Points on a hilly landscape, in no order, each with its height.
From any point a ball takes the steepest step (drop divided by distance) to one of its 3 nearest points. It stops when none of these is lower. Distance is the straight distance between rows; heights are no part of it.
j64: [164 103  81 142 154 111 209 162 107 148 120 107 150 133 111 117 162 171
 149 131 121 177  82]  height 205
j589: [104 101 125 111 159 139 114 116 130 155 103 132  94 147  98 149  87 129
 144 125 129 147 115]  height 312
j219: [ 79  74  96  99 166 147 123  80 128 179 124  99 130 136 105 165  61  91
 179 121 125 107  99]  height 125
j70: [146 150 138 141 118 144 122 135 108 113 131 147  99 114 132 145 152 126
 120 143 151 109 131]  height 230
j855: [132 173 192 134  61 136  78 122 150  98 136 158 143 105 148  95 156 132
  32 133 108  67 187]  height 83
j611: [ 98  77  86 126 191 133 118  79 134 187 111 104 120 125 113 149  43  90
 202  98 140 109  91]  height 183
j375: [142 137 125 124 151 132 194 154  82 129 136 132 136 116 114 139 149 163
 137 134 109 170  81]  height 80
j26: [139 140 115 126 135 122 177 159 104 128 124 131 130 111 116 136 148 150
 133 134 112 170  89]  height 45
j502: [109  82  82 132 182 139 128  91 131 184  95 105 132 124 112 140  48  92
 222 107 137 111  71]  height 211
j943: [134 155 119 134 122 135 149 150 102 132 115 138 137 126 115 136 155 134
 135 130 133 170  94]  height 31
j933: [108 117 163 114 105 122  85 117 150 135 149 131 111 145 137 150  90 108
 134 147 158 115 133]  height 433
j796: [133 166 143 138  83 128 100 129 149  92 150 135 130 113 152 106 188 136
  62 150 124  90 182]  height 243
j312: [163 110  99 140 141 124 200 173  94 146 128  96 131 122 105 107 163 170
 134 146 105 170  89]  height 155
j350: [119 136 138 122 133 137 125 129 130 138 113 129 116 132  92 136 123 131
 147 130 133 142 103]  height 86
j727: [156 158 150 148  64 131  96 137 149  82 137 128 126 120 165 115 187 134
  21 128 115  81 181]  height 167
j430: [106  82  63 149 193 116 162  96 102 158 114 113 136 130 111 129  81 140
 200  87 109 179  75]  height 269
j347: [143 189 111 134  80 125 118 149 117  98 155 144 154 113 143 124 191 156
  88 134 122 124 160]  height 539
j212: [114 105 168 105 122 138  79 106 158 118 150 125 107 152 142 142  46 114
 123 130 151 107 145]  height 446
j339: [109 122  95 117 142 123 138 139 135 160 113 111 113 114 115 144 114 143
 150 139 117 165 102]  height 214
j104: [102  86  80  98 168 135 115 129 120 148  96 129 102 136 109 147  78 113
 155 113 120 135 103]  height 64
j451: [102  95 127 110 147 151 101 117 141 145 121 128 104 161 114 135  83 103
 155 130 135 133 128]  height 606
j799: [111  86 164 104 132 148  91 100 145 141 130 110 109 177 114 148  79 116
 143 107 151 102 129]  height 210
j150: [124 135 153 126 103 128 119 113 140 131 145 142 115 144 135 162 128 115
 123 132 153 103 132]  height 206
j253: [138 149 197 139  74 137  74 127 158 106 138 170 135 113 158  97 141 115
  52 130 125  61 186]  height 90
j200: [158 108  62 143 168 105 233 143  97 163 122  94 157 117 108 115 151 187
 156 134 123 205  94]  height 420
j358: [143 135 198 129  97 136  84 109 158 112 137 158 151 138 162 116 140  76
  97 119 144  84 159]  height 456
j462: [157 175 146 161  63 114 105 150 144  48 136 144 117 110 172 120 193 142
  13 153 114  99 180]  height 50
j665: [150 156 128 124 129 130 142 175 101 101 119 136 110 114 113 126 196 140
 144 131 122 136 122]  height 48
j696: [102 121 140 113 135 135  92 121 152 133 123 112 112 162 109 134  95 107
 148 134 164 119 125]  height 643
j810: [129 140 123 138 135 131 171 172 106 115 123 152 132 118 111 134 167 141
 144 145 127 166 104]  height 18
j488: [111  88  73 115 181 147 127  92 113 165 112  86 145 139 121 161  71 122
 179  84 135 130  85]  height 139
j655: [118 154 210 125  89 134  68 111 165  92 134 178 142 122 161  98 124 110
  42 119 121  68 189]  height 146
j732: [ 85  90  58 135 197 153 136 110 126 183  93 106 142 109 118 136  43 117
 233  97 132 150  73]  height 16
j261: [161 113 104 138 143 119 198 177  71 123 125 106 132 107 113 127 155 164
 134 160 106 161  91]  height 124
j525: [128 149 125 137 134 150 135 140 123 124 117 114 124 136 104 139 139 130
 136 142 147 150  94]  height 55
j992: [126 178 122 149  82 117 126 130 129  85 147 148 132  96 137 110 204 142
  87 124 136 110 185]  height 329
j386: [135 169 187 150  55 138  72 126 146  81 131 136 142 118 148 103 185 141
  13 138 118  62 177]  height 79
j296: [120  99  75 141 178  95 183 129 115 158  99 103 140 142 123 120  88 145
 181 107  99 187 103]  height 280
j188: [135 150 135 130 145 134 123 155 116 107 137 125 119 138 111 137 164 113
 134 127 121 145 107]  height 100
j266: [ 96 121 184 116 110 136  69  93 160 127 154 147 122 146 139 122  68 102
 121 133 160 116 135]  height 404
j963: [140 163 133 151 136 112 156 176  99 112 136 135 135 121 100 109 186 152
 156 148  97 146 123]  height 242
j836: [129 125 184 130 105 110  81  99 169 132 147 147 123 150 149 122  84 102
 127 147 170 105 146]  height 384
j714: [108 100 149 101 137 138  94 120 157 148 127 110 107 160 124 137  88 110
 141 139 153 110 135]  height 494
j537: [100  76  75 110 172 148 132 101 117 173 113 107 123 143 135 155  72 120
 170 100 110 141  91]  height 116
j180: [143 138 196 123  91 142  89 111 154  91 147 156 133 118 160 106 135  86
  87 133 107  77 172]  height 412
j609: [129 144 212 108  86 132  78 109 150  97 131 184 147 120 164 109 109  83
  49 117 135  56 168]  height 38
j623: [101  72  75 124 194 139 131  83 136 186 101  97 130 126 118 135  44  91
 229 103 152 140  79]  height 189
j690: [132 122  92 110 145 117 161 141 125 141 129  97 129 129 103 147 107 138
 145 143 114 177  88]  height 241
j892: [122 136 204 112 102 145  79  84 177 119 154 150 150 130 164 130 103  86
  86 111 155  67 136]  height 421
j472: [135  86  89 106 168 120 145 131 120 137 106  98 133 132 115 146  93 146
 176 106 102 162  99]  height 351
j722: [169 190 137 149  85 121 111 172 123  39 138 123 117 129 164 115 212 148
  25 137 105 112 186]  height 121
j673: [140 147 130 143 129 101 179 175  76 126 129 132 143 113 106 106 174 164
 127 165  99 164 114]  height 363
j879: [125 161 186 128  80 126  87 127 152  93 137 150 129 108 159  91 142 118
  53 132 115  57 188]  height 32
j813: [126 134 126 118 116 124 124 128 136 131 127 113 104 142 113 148 132 126
 131 142 155 116 116]  height 159
j129: [140 118  65 122 157 109 189 130 125 152 110  83 148 124 115 116 119 159
 173 131 108 170  89]  height 349
j990: [ 83  74 115 119 145 145 108  74 115 162 122 117 118 149 109 160  66 110
 155  94 124 117 103]  height 108
j197: [105 155 240 112  85 146  56  98 168  86 110 182 145 129 145 113 107  83
  48 113 131  54 171]  height 268
j585: [163 164 128 148  61 122 118 147 119  72 135 134 129 126 142 105 222 150
  58 121 117 105 175]  height 140
j887: [136 148 157 150 104 137 108 123 122 116 138 166 110 112 145 129 150 100
 114 139 161 105 173]  height 303
j932: [134 164 143 144 109 115 101 133 137  99 141 152 115 116 147 116 181 112
 102 131 142 113 185]  height 277
j173: [117 138 190 116  94 132  81  87 182 128 131 136 137 141 147 112 104  93
 118 139 178 102 141]  height 388
j801: [146 152 121 138 118 122 114 151 108  99 139 147  98 117 134 128 167 121
 124 159 125 106 158]  height 145
j733: [160 124 108 131 151 115 203 159  86 139 127 116 133 123 123 133 154 162
 140 144 119 163  81]  height 130
j890: [114  84  66 134 179 111 173 113  95 177 123 110 135 129 140 138  81 150
 191 104 106 188  85]  height 222
j522: [158 112  71 114 161 115 198 153 119 145 128  95 140 137 116 132 145 162
 143 138 118 172  80]  height 348
j443: [141  96  60 133 175  98 187 144 116 180 122  90 143 127 114 113 112 157
 173 130 109 204 111]  height 304
j612: [ 90  83 138 107 152 161  89  93 131 158 114 130 107 182 122 145  80 101
 157 105 144 110 134]  height 151
j964: [131 138 202 125  92 143  89  95 174 110 148 155 137 136 158 110 116  90
  97 111 158  80 147]  height 408
j593: [143 188 126 157  81 106 139 171 117  65 139 152 128 116 154 116 211 167
  67 120 104 152 176]  height 166
j59: [134 138 169 154  94 133 110 136 157 114 145 161 127 132 140 107 142  87
 108 128 153  96 174]  height 347
j817: [131 165 154 146  71 123  95 125 153 100 139 144 128 121 143 102 178 115
  89 126 143  93 181]  height 270
j914: [105  82  97 103 172 146 138 128 125 141 112 104 124 133 118 147  81 111
 164 118 103 147  94]  height 160
j594: [138 153 173 137  86 139  78 135 154  94 145 143 142 122 142  95 143  96
  79 130 125  67 193]  height 93
j903: [116  85  53 143 182 138 161  95 105 194 123 118 144 114 125 142  74 133
 210  93 133 165  69]  height 157
j910: [165 115  73 155 157 108 212 156 102 157 128 103 145 122  97 103 162 178
 138 133 118 203  92]  height 313
j908: [157 159 137 130 135 136 135 163 101 101 140 141 116 122 121 129 189 128
 137 135 122 129 143]  height 76
j103: [142 178 128 137  96 104 135 171 101  95 151 139 134 103 138 125 207 165
 118 130 111 120 146]  height 642
j507: [ 99 162 224 118 100 155  43 115 166  87 111 172 150 112 136  85 136  88
  54 112 122  50 181]  height 87
j106: [144 109  58 129 170  99 221 149 116 178 127  98 151 118 111 119 130 178
 168 135 115 209  94]  height 328
j692: [144 193 134 127 107 103 139 166 106  96 146 125 139 112 118 123 198 172
 139 138 102 121 156]  height 666
j582: [ 87  81  93 100 144 161 123 107 114 160 104 123 104 151 111 155  68 121
 146 108 129 130 104]  height 99
j95: [133 123 134 114 110 143 101 119 160 128 126 112  96 151 108 154 105 116
 156 143 153 105 133]  height 17
j338: [129 138 183 146 102 119  91 106 140 112 150 155 127 131 150 134 136  91
 102 128 158 116 143]  height 376
j861: [149  82  47 134 183  86 210 131  99 169 110  89 139 123 126 127 115 186
 187 131 105 201 103]  height 307
j30: [111 143 181 133  99 125  86  98 159 133 145 151 130 137 149 129  93 108
 113 132 163 103 143]  height 381
j565: [131 176 128 120 115  99 135 152 108  95 138 135 116  98 127 127 184 150
 147 148 107 123 163]  height 694
j975: [105 105  79 105 169 135 136 124 118 142 105 110 120 140 110 142  84 134
 163 136 106 153 111]  height 47
j466: [102  97  99 117 156 141 129 124 127 149  99 128 115 130 109 148  73 134
 146 130 115 165 109]  height 156
j926: [164  92  33 126 178  87 239 135  93 180 131  77 149 115 112 140 146 188
 172 144 114 208 103]  height 369
j491: [145 138 141 124 114 136 121 115 124 115 151 140 119 118 138 156 142 107
 123 139 163 110 124]  height 245

Where does a ball stop that starts at each point below?
j200 -> j810
j910 -> j810
j522 -> j810
j103 -> j462

Call two points neighbours if one is among the 3 nearest of the other. Go from one point of each pair to the other, from neighbour to neighbour, staying as low as possible. Name the highest point that can't be avoided.
j104 and j732 -> j623
j879 and j609 -> j253
j665 and j95 -> j813
j462 and j879 -> j727
